A landscape with many valleys, sampled at points; each row gives a point and its height.
A ball rolls from a point to the lowest of its 5 nearest points, and stops where none of them is lower. Distance is the straight distance between rows; heights are no part of it.
pozap (h 18.7): [-18  -7  24   2 -11   8  35  37   8   8  -8   6  21  30  29 -24  12 -13
 -22  -3  35  12  24  18 -20]
Bule (h 40.0): [ -9 -10  40 -19 -28   8  51  59  -2  16  -8 -19  37  30  21 -23  24 -22
  17  -3  38   2  29  38 -43]
remil (h 19.3): [ -4  -1  29  13   2  22  28  -7  -8   4 -26   6  31  -2 -14 -19   6   0
   5   2 -15  13  29  18  12]
Bisa (h 30.3): [  7   6  28  -2  24   4   3 -32 -19   3 -19 -10  13   4 -40  -6  -1  -3
  20   5 -36  -8  20  24  22]
dafa (h 37.2): [-15 -10   9   4   1  -1  17  48  15  14  12  12   7  38  46 -15   5  -9
 -39  -8  38  -4  -6 -11 -27]
luso (h 24.8): [ 16  11  33 -26  25 -34 -17 -40 -15   9 -22 -26   4  -2 -47  -7   4 -16
  43   6 -33 -18  31  31  15]
Bupo (h 42.2): [  2   5   7 -10  32 -14  -4 -58 -28 -12  13 -13 -20   4 -40  -2  -2  -5
  14  16 -15  -2 -16  18  32]
kisev (h 29.1): [  9   6  27 -20  29 -15   0 -42 -20   7 -21 -18   6  -1 -43  -2   4  -5
  30   8 -34 -16  24  29  18]
lod (h 55.2): [ -1   4  46  -8   3   3   1  14  -1  19 -40  -6  40 -13 -20 -23  13  -2
  46   0 -42  -6  43  31  -4]
Bazo (h 23.1): [-12  -6  33  -6 -25  16  41  34   1   6 -19  -1  32  15  15 -30  17 -14
  14   0  13  19  37  32 -21]
ruv (h 39.1): [ 13  16  18 -34  30 -41 -16 -61 -20 -19  18 -12 -24   9 -43  -9   6 -16
  33  18 -20   2  -7  30  29]
Vozu (h 46.1): [-11 -11  -5  10   8  -2  10  46  20  21  16  13   4  33  51  -4   4  -3
 -39  -3  35  -5 -11 -23 -24]
gidal (h 25.5): [  3   3  24   3  16  15  10 -26 -14   7 -21  -4  15  -6 -35 -11  -1   1
  13   5 -27  -1  22  19  19]
Fel (h 17.2): [-12  -4  21   5 -15  14  38  27   3   6 -17   6  27  20  16 -28   6  -9
  -7   1  15  26  26  18 -13]
Fuba (h 21.2): [  1   0  36   4   3  17  18  -5  -5   9 -28   0  30  -7 -23 -19   5  -4
  23   5 -27   3  34  26   8]
vabe (h 34.7): [  8   9 -68   3 -29  17 -33 -16   4 -25  17   7 -35 -38   6  39  -3  20
  -3   0  12   3 -26 -35  11]
bitos (h 51.4): [ -6 -12   0  11  16  -3   0  58  23  27  30  14   5  28  61   1  10   9
 -36  -3  45 -23 -20 -30 -31]
dom (h 14.2): [ 14 -13 -33   6  -8  -3 -15  37  42  10  25  29 -17  -4  54  31 -14  17
 -42 -20   6 -23 -17 -41 -29]
vodu (h 18.1): [  9   9  42 -21  10 -27 -28  -6  -8  23 -42 -23  25 -15 -39 -16   5  -8
  49  -5 -54 -20  43  26   2]
rina (h 20.9): [ -8  -6  43 -19 -26  12  41  55   3  15 -20 -14  40   9  18 -28  23 -23
  35   3  17  11  47  38 -33]
zal (h 34.1): [ -1  13 -62   7 -25  18 -40 -22  -8 -34  27   2 -31 -40  -7  33   0  27
   7   6  13  -4 -42 -31  22]
vidom (h 27.8): [ -8   2  -8  22   3  23  20  -8  -5  -8 -20   4  10  -4 -10  -9 -11   4
 -19   9   0  24   8  -5  13]
dadem (h 24.3): [ -1  -3 -39  14 -12   5  -1  13  20  -8  -2  11 -17  -4  30  18 -17   9
 -41  -8  12  14  -6 -32  -7]
mapos (h 14.6): [  0   1 -47  19  -8  11  -2   4   9 -13  -5   7 -10 -10  13  12 -18  10
 -37  -2  10  20  -9 -34   7]
bosa (h 13.0): [ 12  -9 -35   8 -11  -3  -8  37  35   9  17  26 -15  -1  51  25 -16  10
 -43 -19   9  -7 -15 -44 -26]
Livu (h 26.0): [ 21  16  33 -37  21 -55 -40 -28  -8   5 -35 -38   3  -5 -44  -8   6 -19
  46   4 -38 -13  42  38   8]
Rudud (h 24.9): [  0 -12 -27  14  -7  -4  -1  33  28   9  15  22 -11   6  48  11 -11   3
 -44 -14  19   0 -12 -35 -20]
buv (h 17.5): [  5  -9 -32  13  -4  -3  -5  32  34   6  11  23 -15   1  48  22 -13  12
 -41 -16  13  -3 -13 -41 -21]
doso (h 46.9): [-13 -10  21   2  10  13  24  57   3  30  18 -13  31  50  38 -14  23  -9
 -24   1  65 -21  -8   4 -41]
zuti (h 28.6): [ 30 -10 -38   1 -26   7 -14  25  54  20  39  27 -18 -17  51  52 -10  22
 -25 -28  -4 -40 -20 -40 -32]
dif (h 17.6): [  2   9 -50  17  -6  20 -10 -12  -3 -21   1   2 -26 -25   0  19 -11  16
 -19   7  12  13 -21 -29  15]
gufa (h 26.3): [ 17  20  30 -36   8 -64 -55 -11   2  15 -46 -48   8 -14 -40 -16   7 -17
  56   3 -41 -10  43  36  -5]
lifov (h 45.9): [-12   9 -44  14  -4   9 -35 -37 -27 -28  33  -1 -32 -20 -16  18   1  17
  12  15  -1   2 -54 -22  31]
vozuv (h 49.8): [  7   7  19 -18  32 -21  -6 -53 -25  -8   5 -14 -12   0 -45  -6   0  -9
  24  12 -24  -9  -2  23  29]
sifed (h 37.4): [  5 -10 -19  12  -1  -5  -8  48  34  24  29  27  -7   9  65  15  -5   6
 -38 -17  20 -15 -22 -43 -25]
Ful (h 47.5): [  3 -13 -12  13  10   0  -5  51  34  21  29  26   1  19  62  10  -2  10
 -38  -4  27 -22 -23 -37 -30]
tigi (h 39.7): [  6  11  15 -20  25 -33 -10 -60 -27 -20  26 -13 -31   5 -44  -6   0 -12
  24  15 -17   3 -20  20  31]
debi (h 64.9): [-10  13 -39   5 -12   5 -48 -41 -25 -32  42   4 -40 -24 -17  20   6  22
  20   9   1  -4 -64 -21  28]
Mon (h 18.5): [ -8   9 -38  18  -2  16 -17 -24 -17 -25   9   0 -26 -27 -19  18 -10  16
  -4  10   9   6 -36 -27  29]
Duti (h 53.9): [  4   2  45 -15   5  -5 -14  12  -4  25 -45 -15  33  -9 -28 -18  11  -6
  51  -3 -48 -15  43  28  -2]
gutu (h 23.0): [  0   0  28   0  11  13  20 -14 -12   6 -26   1  25  -6 -28 -14   1  -3
  19   9 -27   2  29  23  14]
getum (h 17.3): [-13  -3   0  17  -9  12  27  18   8  -2 -15   6  13  14  19 -19  -5  -6
 -28   0  16  29  15   1  -4]
vobo (h 17.9): [ 18 -10 -43   9 -19  -3 -13  28  38  10  24  24 -23 -16  50  39 -17  13
 -37 -21   6 -14 -16 -41 -25]
pase (h 46.0): [ -3   7 -11  14  22  11   2 -33 -26 -16   0  -5 -13  -5 -32   4  -6   8
  -6  18  -8   1 -19  -3  33]
Talin (h 42.5): [ -3  14   5 -18   5 -47 -31 -68 -24 -38  52  13 -48   3 -29  -3   1 -16
  22  21 -19  24 -53  15  26]
Nik (h 47.7): [ -6 -18  31  -7  -2   6  41  65  -8  33   3 -28  42  52  19 -13  22 -12
  -3 -10  64 -30   7  29 -49]
ripi (h 22.6): [-10  -4  39  -9 -24  19  33  32   4   6 -21   0  40   4   7 -28  22 -10
  26   0  -1  16  44  32 -19]
nodi (h 19.5): [ -9   3   9  12  -3  22  34   5   4  -4 -21   9  20   9   3 -20  -2  -3
 -19   1   4  28  20   3   3]
Zol (h 48.3): [-12 -12  12   7  18   2  16  61  11  27  23   0  20  43  51  -7  16   1
 -30  -2  64 -26 -10 -13 -33]
sisu (h 24.7): [ 23  -8 -67  -5 -32   5 -22   5  34  -4  19  14 -27 -31  30  52 -18  17
 -28 -23   6 -16 -11 -38 -14]
fut (h 47.6): [ -7 -14  33  -5   3   7  39  63  -8  33   9 -20  34  55  26 -11  29 -15
 -14  -8  70 -26   4  15 -48]
fise (h 25.8): [-15 -10   1   7  -1   0  21  38  14   7   1  12   7  30  41 -12   0  -5
 -36  -5  33  16   6  -8 -18]
nefos (h 40.1): [  7   4  24  -8  27  -7   4 -44 -23   2 -10 -11   6   4 -46  -6  -1  -2
  22   9 -32  -9  14  25  25]
nuf (h 24.6): [ -1  -3 -33  10  -7   0  -1  26  22   5   6  21 -12   3  43  11 -15   6
 -46 -11  17  10 -11 -34 -17]
Gis (h 43.6): [-12 -12  36 -11 -17   4  47  51   2  23  -7 -17  34  36  23 -27  24 -22
   7  -7  40   1  27  35 -38]
vemuz (h 22.3): [  9   5  38 -32   5 -53 -57   6   3  20 -54 -42  16 -17 -40 -15  -5 -18
  57  -3 -49 -11  44  29 -12]
novob (h 30.2): [-18 -13  14   8   6   2  25  46  11  13   6   6  18  36  43 -22   6 -13
 -33  -4  42   4   0  -1 -26]
riv (h 27.7): [ -8   9 -37  12   0  10 -26 -33 -26 -27  24  -1 -31 -18 -22  10  -4  15
   6  11   4   2 -44 -18  34]
Pok (h 38.4): [ -1   5 -17  23   8  20  14 -16 -10 -15 -12  -2   0  -9 -11   0 -11   5
 -17   8   1  16  -3 -12  24]
sef (h 41.9): [-18 -14  21  -3  -6   1  34  46   5  17   2  -4  25  43  37 -22  10 -14
 -22  -5  50  -1   9  11 -30]
fanu (h 21.4): [  2  10 -58  17 -10  18 -22 -17  -3 -21   8   1 -27 -32  -5  29 -10  19
 -10   4  15   5 -32 -33  20]
piz (h 17.8): [ -4  10 -28  22   6  21  -5 -22 -15 -22  -3  -1 -14 -17 -20  13 -13  13
  -9  12   4  13 -24 -23  30]
lelen (h 40.2): [ 10  -9 -16  14   5  -1  -5  54  41  26  32  25  -6  10  67  19   0  16
 -32 -15  22 -28 -22 -41 -30]
piba (h 43.8): [ -7   5 -11   7  27   5  -4 -40 -29 -19  12  -9 -18  -8 -35   2  -7  -1
  10  17  -8   3 -28  -1  34]
tupuz (h 41.1): [-12   7   0 -13   1 -35 -37 -63 -28 -37  55  10 -46  -1 -31  -1  -2  -1
  21  14 -19  12 -63   4  27]
noze (h 40.9): [ -4   3   0  -6  21 -15 -10 -56 -31 -21  26  -8 -25   1 -40   2  -5   0
  16  13 -13  -3 -32   5  33]
pinob (h 24.1): [  9   7 -61  13 -18  12 -15  -4   8 -14   7   2 -26 -26  15  33 -15  14
 -23  -9  16  11 -16 -34   6]
Zaba (h 44.0): [ -8 -12  33 -12 -13   3  42  54  -2  18   0 -14  31  40  26 -22  21 -18
  -3  -7  51  -4  17  27 -38]
boker (h 26.4): [ 10   2  36  -7  25  -2   1 -26 -18  11 -26 -11  19  -3 -37 -12   3  -2
  30   6 -39 -12  29  23  15]
rori (h 34.8): [ -6   1   0  20  19  19  17 -22 -19  -4 -14  -1   8  -6 -24  -5  -7   4
  -5   8 -14  13  -1   3  27]
danov (h 34.3): [ 20  16  26 -39  28 -46 -22 -56 -19 -10  -5 -23 -17   6 -45  -4   6 -17
  36  17 -25  -3  20  40  23]
Bov (h 42.1): [  0   6  15  10  23  13  14 -35 -24  -3 -14  -7   4  -4 -35  -5  -9   0
   6   7 -19  -2   0  14  26]
geri (h 19.6): [ 13  -8 -28   9  -9  -5  -8  41  39  18  21  26 -16   0  57  28 -12  14
 -39 -21  10 -14 -13 -46 -21]
rar (h 22.5): [  8  -1 -54  14 -17   9  -9  12  25 -11   5  14 -25 -18  27  33 -21   6
 -38 -12  15   8 -13 -39  -8]
Bepi (h 35.2): [ -2  -8 -20  10   0  -4   0  41  29  13  15  19  -7  15  51   9  -3  -2
 -46 -14  23  -2 -11 -37 -20]
luti (h 40.4): [ -5   7  -3 -10  20 -25 -22 -61 -35 -30  40  -3 -37   2 -33   5  -1  -3
  22  14 -16   4 -49   4  28]
nulup (h 40.5): [ -7   7  -3 -11  12 -32 -31 -61 -28 -33  46   3 -47   2 -33  -3  -1  -4
  21  16 -13  13 -56   5  27]
kosal (h 50.5): [ -1   5   4  12  23  10   7 -41 -28 -10  -4  -6  -6  -3 -40  -4  -5   2
   5  11 -13   0 -11   5  30]
kon (h 42.6): [ -6   1 -14  21  15  20   9 -25 -18 -14 -11  -1  -4  -7 -22   1 -13   6
 -10   7   1  12 -11 -12  25]
pezod (h 25.0): [ 16  10  36 -33  18 -52 -38 -19  -3  17 -40 -35   6  -9 -45  -9   4 -19
  52   3 -40 -17  42  37   2]
Nak (h 45.1): [-11   8 -17   4  13 -10 -26 -50 -33 -29  42   1 -35  -6 -31   6  -1   8
  19  12  -7   1 -59  -3  35]
dataz (h 33.6): [ -6  -8 -22  15  -8   7   9  26  18   2  -3  16  -6  10  33   3  -9   1
 -45  -6  19  21  -1 -26  -9]
nok (h 41.8): [ -1   5  -1  14  20  16   9 -28 -20  -9  -9  -5  -1  -7 -30  -2  -7   7
  -2   8  -8   8  -7   1  29]
rubo (h 26.2): [ -3   1   1  18  12  21  21 -17 -10  -6 -23   5  12  -3 -17 -10  -5   5
 -11   8 -14  17  15   4  16]
vip (h 18.0): [-19 -10   8   6  -9   0  27  35  11   7  -1   6  18  31  33 -20   5  -7
 -32  -6  31  17   4   1 -20]
Sek (h 46.7): [-10 -17  28   0   6   7  31  58  -1  28   7 -16  33  51  31 -11  18 -10
 -18  -4  66 -25   3  14 -45]
ravoz (h 28.8): [ -4  -2 -31  19 -10  12   7   8  13  -9 -12  10 -10   1  18   6 -13   4
 -40  -4  12  24  -5 -28   0]
gipep (h 13.1): [-15  -7  14   5 -12   4  31  32   9   9  -3   9  18  27  31 -23   4 -10
 -27  -3  31  17  14   7 -18]
Tibik (h 72.0): [ -7   5  51 -19  -7   4 -11  34  -4  26 -41 -11  39 -19 -18 -21  18  -7
  61  -1 -47 -13  41  27 -13]
labiv (h 39.9): [-10   8 -16   8  12   3 -22 -46 -29 -29  33  -2 -34 -10 -29   7  -1  11
   9  15  -2  -2 -49  -8  35]
gosur (h 33.7): [ -2  -1  11  12  20  16  17 -26 -20  -3 -16  -2   6  -2 -30  -4  -8   2
   3   9 -17   9   7   8  21]
Zafut (h 32.1): [ 10   5  28 -12  29  -9  -3 -39 -21   6 -17 -13   9   0 -43  -8   1 -10
  23  10 -31 -14  21  23  22]
lifak (h 52.0): [-17  13 -30   1  -2 -12 -50 -50 -31 -30  53  12 -43 -12 -24  12   5  16
  18  10  -7   0 -67 -17  27]
Kiz (h 47.4): [ -6 -16  36  -8  -8   8  43  60  -8  24   2 -24  37  50  22 -18  25 -20
  -4  -8  62 -18  14  26 -46]
lumab (h 19.0): [ -8  -3  21  13  -4  23  34   7   1   0 -22   9  24   7   1 -21   0  -4
  -9   2   3  25  26  11   2]
bep (h 20.8): [ 21 -16 -49   2 -24  -2 -18  25  47   7  28  28 -25 -14  52  48 -14  15
 -33 -26   2 -29 -15 -44 -27]
Vaden (h 30.4): [ -4   1 -24  24  -3  21  11  -2   2 -16 -15   3  -3  -6   2   3 -15   7
 -30   2   7  25  -2 -21  14]
pofe (h 25.1): [ 16   0 -64   6 -25   4 -20   5  23 -13   9  11 -34 -29  28  41 -15  11
 -25 -15  13  -3 -19 -39  -6]
Ramo (h 26.7): [  6 -10 -26  13  -5  -6 -10  47  41  20  25  27 -15   4  63  25 -11  13
 -37 -14  15 -21 -22 -46 -30]
nopi (h 18.8): [-16  -8   3  12  -7  10  29  28  11   3  -8  15  10  25  34 -16  -4  -6
 -36  -3  28  21   7  -7 -15]
Fet (h 36.6): [ 28 -15 -32   9 -17   6 -12  35  50  20  44  33 -12 -10  62  40  -5  30
 -26 -21  -1 -41 -22 -41 -30]
zot (h 29.0): [ -8  -2 -17  17  -6  15  16  10   6  -8  -9  10   1   4  19  -4 -13   0
 -37   0  14  30   2 -17   1]
Gozof (h 33.2): [-15 -11  24  -4 -13   4  36  44   2  13  -2  -6  32  39  31 -27  16 -17
 -13  -6  43   4  14  20 -32]
funu (h 31.6): [ 18   3 -70   1 -32  11 -25  -5  21 -16  15   7 -30 -36  18  47 -11  17
 -18 -16  14  -3 -15 -40  -4]
guzi (h 19.1): [-10   0  31  -5 -14  12  39  31   2   6 -14   3  27  23  20 -26  14 -11
  -4   0  20  19  31  25 -18]
tob (h 38.3): [ -2   1 -14  24   4  19  14  -9  -4 -11 -16   3  -3  -7  -6   2 -12   6
 -21   9   5  21  -1 -10  19]
Muz (h 21.9): [ -1   3  40 -26   4 -38 -50  17   1  24 -53 -34  21 -20 -33 -18   1 -15
  61  -2 -55 -15  38  27 -11]
zinol (h 19.2): [-11   2  -2  17  -5  21  24   7   1  -5 -16   9  11  11  12 -13  -9  -3
 -30   1  11  29  11  -3   1]
Lov (h 49.6): [ -7  -9  -7  12   8  -2   7  49  28  23  21  22   2  23  55   0   5   0
 -41  -9  34 -10 -19 -29 -26]
rakal (h 28.7): [ 26  -9 -74  -8 -40   7 -27  -5  35 -11  22  13 -33 -36  31  57 -16  16
 -18 -21  12 -17 -16 -35 -20]
faro (h 29.7): [ 33 -15 -53  -5 -40   3 -20   8  52   9  37  24 -27 -26  42  61 -18  21
 -21 -35  -6 -42 -15 -33 -29]
vogi (h 27.3): [ 16  11  29 -33  25 -38 -13 -45 -13   4 -17 -22  -2  -1 -46  -9   4 -10
  39   4 -36 -11  21  36  17]
Por (h 29.8): [ -5   2  42  -4  -9  17  24  15  -4  12 -30   4  40  -9 -13 -23  16  -2
  31  -1 -25   5  43  29   2]
Lomi (h 25.9): [ -2   2  16  10  14  18  15 -14 -13  -1 -25   0  19  -1 -22 -11  -1   0
   1   8 -19   6  22  10  23]
pugag (h 29.5): [ -7  12 -50  16  -7  15 -32 -31 -18 -27  26  -4 -29 -25 -15  23   0  19
   8   9   6  -2 -46 -32  26]
tifug (h 28.5): [-10   1  46  -8 -19  20  30  32   1   9 -29   0  42  -4   1 -31  24 -10
  33   5 -10  10  44  31 -14]
beza (h 24.5): [ 17  10  35 -30  22 -46 -29 -28  -8  10 -32 -30   5  -9 -48 -11   4 -17
  49   5 -39 -17  39  35   7]
Mes (h 42.0): [ -3   4  -1   4  26  -4  -4 -52 -30 -20  22 -12 -26  -2 -39   5  -5  -1
  12  15 -11  -3 -27   6  34]
fiv (h 42.4): [-12  12  -7  -9 -11 -42 -48 -64 -24 -35  59  17 -52  -2 -32  -3   0   1
  19  10 -17  19 -73   0  22]
romik (h 19.9): [ 13  -6 -50   8 -21   0 -14  23  38   5  12  20 -22 -15  40  32 -20   8
 -37 -20   8  -5 -14 -40 -19]
ner (h 29.9): [ -6  -1  -6  23  10  23  20 -17  -9 -11 -16   2   7  -8 -16  -7  -8   9
 -13   9  -2  20   6  -2  23]
Keziz (h 39.8): [ -3   9   5 -17  22 -35 -18 -66 -26 -31  37  -5 -39   7 -36  -7   0  -9
  22  17 -13  11 -40  11  26]
Fof (h 27.9): [  6   6 -66   9 -19  16 -26 -10   4 -24  13   2 -26 -34   9  36 -13  17
 -16  -5  16   4 -24 -35  10]
fulid (h 26.6): [ -8   0  39  -3 -17  23  30  28   1   7 -32   1  37   1   2 -29  19  -7
  26   4  -7  16  42  32 -14]
ramik (h 50.2): [ -2   5   4  -6  29  -5   1 -45 -28  -8   4  -9  -7  -3 -45  -2  -4  -2
  13  11 -18  -5 -11   8  31]
garal (h 39.6): [  7  11  14 -28  25 -46 -19 -64 -22 -32  32  -6 -36   5 -40  -6  -1 -16
  27  19 -16  14 -23  22  31]
misep (h 69.3): [  0   2  50 -19   1  -9 -28  24   2  26 -52 -22  37 -20 -26 -19  14 -11
  62  -2 -53 -17  43  26 -12]
dobuz (h 24.2): [  8  10  39 -13  24 -16  -9 -24 -10  13 -33 -13  14  -7 -43  -6   5  -8
  37  -1 -42 -16  34  32  13]
ganod (h 22.0): [ -7   4   5  19   3  24  25  -9  -7  -5 -22   5  12  -7 -15 -17  -7   6
 -14   6  -1  25  12   5  16]
tinat (h 27.2): [ 20  17  30 -40  22 -52 -27 -41 -10   2 -18 -31  -7  -4 -41 -12   2 -15
  40   8 -31 -11  38  40  12]
Pas (h 43.7): [ -4   2  49  -9 -10  13  14  25   0  17 -36  -3  39 -11 -10 -27  13  -8
  44   3 -28  -1  47  33  -7]
zit (h 36.9): [ 12 -13 -17  13   1   1 -13  47  45  24  37  30  -8   3  63  26  -1  18
 -34 -14  20 -32 -21 -44 -32]
lepes (h 16.3): [-17  -1  14  12  -9  13  33  25   9   0 -15  10  19  18  19 -23   4 -10
 -21   0  17  25  18   7  -7]
zik (h 22.1): [ 18  -3 -63   4 -26  -1 -17  11  33  -6  14  15 -28 -23  31  47 -18  13
 -33 -22   7  -4 -14 -41 -12]
vos (h 8.7): [ -9  -3  43 -16 -27  19  38  48   1  14 -19 -11  41   0  13 -26  24 -15
  37   5   9  12  42  37 -28]
Fozep (h 28.3): [  5   5  42  -7  15  -2  -6 -12  -9  18 -37 -12  26  -8 -34 -17   9  -4
  39  -1 -47 -11  39  30   6]
limi (h 41.6): [-11 -10  -9  10  -2  -4  12  42  19  13   9  15   3  24  45  -7  -4  -4
 -47 -10  34   4  -8 -22 -23]
Terad (h 19.4): [ -5   3  18  13   4  22  29  -2  -1   0 -24   5  24   0 -13 -16  -3  -1
  -5   8  -7  18  21   8  11]
dasi (h 43.0): [-11   9 -14  -3   0 -29 -43 -57 -30 -31  53   7 -46  -3 -30   3   1   7
  18   8 -13  11 -68  -8  28]
fozif (h 30.5): [ 12 -11 -21   9  -1  -2 -10  43  44  26  33  31 -12   1  62  26  -7  19
 -34 -21  13 -27 -19 -46 -29]
gigo (h 45.7): [ -9  14 -49   6 -15  11 -41 -31 -18 -28  37   5 -33 -29 -15  24   0  26
  10  10   7  -2 -52 -27  27]
novo (h 22.9): [ 12   6  35 -24  24 -27 -18 -24 -16  18 -33 -23  12  -4 -44 -11   7 -10
  46  -3 -45 -20  37  36   7]
pip (h 45.2): [ -4 -18  39 -16 -17   3  48  62  -7  26  -3 -28  38  45  17 -18  24 -20
   9  -4  55 -13  20  35 -49]
Numop (h 22.4): [  8  -1 -47   8 -15   6  -8  18  24  -6  -1  12 -19 -14  31  23 -16   9
 -40 -11   8  10 -10 -35 -10]
kibiv (h 7.5): [  1   2 -34  25  -2  23   1  -9  -2 -17  -6   5 -15 -19   0  12 -15   7
 -26   6  13  21 -12 -24  19]
nebi (h 35.5): [ -8 -10  38 -15 -23  13  48  45   1  12  -9 -13  33  27  21 -25  22 -18
  20  -2  34  11  31  37 -35]
ridud (h 18.6): [-11  -2  28  10  -9  18  34  10  -1   2 -24   2  29   4  -2 -22   5  -2
   4   0  -3  23  32  22   4]
Povi (h 54.6): [ 10   3  20  -8  35  -9   3 -51 -25  -5  -2 -14  -8   1 -43  -2   0  -7
  22  12 -25  -6   3  21  29]
sol (h 19.8): [ -9  -3   9  15  -1  21  29   1  -5  -4 -21   9  24   3  -8 -18  -4   1
 -14   8  -5  16  14  10  10]
duzo (h 29.3): [ -8   2  38  -1 -10  21  29  14   0   7 -33   4  38  -4  -5 -27  13  -4
  24   4 -11  17  42  26  -5]
doke (h 11.1): [  8   5  45 -26  11 -30 -37   0  -2  26 -45 -29  22 -12 -39 -14   6 -11
  57  -7 -50 -19  44  33  -5]
zavag (h 24.4): [  0   1  33  -5  17   6  11 -19 -12  13 -29  -3  26  -4 -36 -12   6   0
  27   6 -39  -2  34  24  14]
puliv (h 15.8): [  0   8 -40  22  -1  23 -10 -16 -15 -22   0   0 -15 -17  -2  15 -13  12
 -16  10  13  13 -24 -28  21]
Dapo (h 18.9): [ -7  -1  22  13  -4  22  31   6  -4  -3 -27   5  27   4  -7 -21   0   3
   0   2  -9  20  28  20   5]
rafe (h 19.7): [-12 -10  -1  13 -10   8  25  22  12   0 -10  13   9  17  24 -14  -4  -5
 -33  -1  22  22   8  -9  -8]
pes (h 45.3): [  2   2  14   2  28   3   6 -40 -23  -3 -11  -9   5   0 -41  -6  -5   0
  17   9 -21  -5   3  15  26]
pimid (h 25.4): [ -7   1  48 -18 -22  22  28  41   0  13 -30  -7  43  -7   5 -26  24 -13
  48   8 -12  11  48  35 -19]
Ginak (h 21.5): [  1   9 -50  17 -10  20 -22 -22 -12 -24  16  -3 -29 -29  -9  21  -3  19
  -5   4   5   6 -38 -33  25]
tuvaz (h 36.8): [  3   6  45  -8   6   3  -5   2  -7  18 -37  -5  33  -9 -30 -15   7  -4
  42   2 -45  -8  40  29   5]
tope (h 26.9): [ -9  -1 -14  20  -6  16  19  12   7 -11 -17  11   5   0   8  -7 -11  -2
 -33  -1  10  31   1 -11   6]
zipu (h 18.2): [-11   0  29   6 -12  19  35  19  -1  -2 -28   5  30  11   9 -25   9  -4
  -1   3   5  18  35  22  -4]
basap (h 29.2): [  2   9 -63  10 -22  18 -32 -22  -7 -28  23   4 -38 -37  -2  34  -1  23
   3   5  13  -2 -39 -35  17]
tada (h 40.3): [  1   8   7 -13  28 -20  -9 -55 -31 -21  22  -7 -27   4 -43  -4  -2  -7
  18  16 -15  -4 -26  17  30]
Kenu (h 41.7): [ -7   9  -3 -11   2 -41 -39 -69 -26 -43  55  13 -47  -1 -29  -4   2  -6
  23  16 -17  24 -61   7  24]
Menab (h 22.7): [ 10   8  40 -19  21 -22 -18 -19 -11  18 -34 -20  18  -6 -38  -9   4  -7
  41  -1 -47 -16  38  31   7]
Gulo (h 44.6): [ -8   8 -22  14  19   8  -8 -41 -28 -21  20  -7 -27 -10 -26   7  -4  11
   6  13  -6   2 -35 -12  35]
ses (h 42.3): [-11   8 -11  -7   9 -18 -31 -56 -32 -32  43  -3 -38  -5 -27   1  -2   5
  15  17  -9   3 -61   0  31]
beb (h 27.4): [ 28 -10 -65  -8 -38   5 -23   3  41  -4  25  19 -30 -30  35  56 -16  17
 -24 -27   6 -23 -15 -37 -24]
Gofo (h 42.7): [ -1   7   5  -4  30  -9  -5 -50 -29  -7  14 -11 -19   3 -39  -2  -7  -3
  16  17 -15  -8 -24  10  34]
gegig (h 43.9): [ -7   9 -16   8  17   3 -14 -44 -32 -23  28 -11 -27  -7 -36   4  -5   5
   7  15  -7   3 -40  -6  35]
beba (h 23.9): [ -8   3  -3  20  -2  19  25   1  -3  -8 -14   4  12  -1  -1 -11 -11   4
 -22   6   4  25  12  -5  13]
nedig (h 26.1): [ 33 -14 -49  -5 -32   5 -19  12  54  10  31  25 -24 -23  44  58 -18  22
 -33 -33  -2 -36 -14 -38 -30]
Fafeb (h 25.6): [-18  -9  26  -6 -13  11  39  39   2   5  -6   0  29  29  24 -27  17 -19
  -5  -4  29  14  24  24 -25]
sed (h 25.3): [-15 -12  33  -7 -26  13  42  37   6   8 -15  -4  32  24  22 -29  19 -18
   6  -1  24  16  35  29 -22]
Nudom (h 28.9): [ 35 -14 -62 -10 -37   9 -24   6  49   4  27  25 -28 -29  40  62 -14  22
 -22 -31   1 -34 -13 -37 -25]
bomi (h 22.2): [  3   8  39 -30   2 -50 -55  13   3  23 -53 -44  22 -19 -37 -19   2 -17
  62  -8 -55 -13  39  26 -15]
Gere (h 39.2): [ 44 -21 -33   2 -33  14 -10  22  63  18  47  32 -15 -20  50  59 -12  33
 -16 -33  -6 -60 -17 -31 -32]
pogog (h 30.6): [  5   3  19   2  24   9  12 -34 -18   2 -22  -5  12  -4 -36  -8  -4   0
  11  10 -25  -3  13  18  21]
Kanib (h 47.0): [ -9  -9  -8  10  -1  -4   6  40  24  13  10  13   3  22  53   1  -4   0
 -45 -11  25   2  -9 -26 -24]
dob (h 21.8): [ 13   9  36 -32  11 -54 -51  -5  -3  20 -50 -44  12 -16 -44 -15   2 -16
  55  -1 -47 -13  46  34  -7]
Bofi (h 44.3): [-14 -15  27   0  -2   3  31  55   1  24   7  -6  28  45  37 -20  17 -14
 -24  -4  58 -13   6   8 -37]
rog (h 30.9): [-10  -5  37 -16 -26  13  41  44  -2   9 -12  -7  37  18  16 -26  21 -19
  15  -4  25  11  34  34 -30]
tulev (h 37.7): [ 16  16  26 -34  25 -42 -15 -57 -18 -13   1 -20 -20   4 -41  -8   1 -18
  32  16 -22  -3  10  36  24]
fugof (h 58.0): [-14  14 -27   5   0  -1 -38 -44 -28 -30  37   3 -40 -17 -26   9   4  12
  16  11  -3   0 -59 -15  26]
pevad (h 25.2): [ 27  -8 -57   1 -33   1 -26  11  42  -1  25  16 -26 -25  39  52 -15  19
 -27 -26   6 -20 -15 -39 -24]
gat (h 29.4): [-10  -7 -12  15  -2   1  14  34  17   1  -5  12   2  16  40  -7  -9  -6
 -44  -5  24  17  -1 -22 -12]

Call two points neighbours if one is among the 5 nearest of the other. Go from one point of each pair to the other, from neighbour to neighbour, staying as low as possible. Name the highest point that can't be avoided.
doke and vos -> boker
kibiv and bosa -> Numop
gipep and vos -> Bazo

For each start below, name the point where the ball stops.
lumab -> gipep
lifak -> doke
rori -> gipep
tupuz -> doke
noze -> doke
Bov -> gipep
Pok -> gipep
beb -> bosa
Gere -> bosa
nefos -> doke
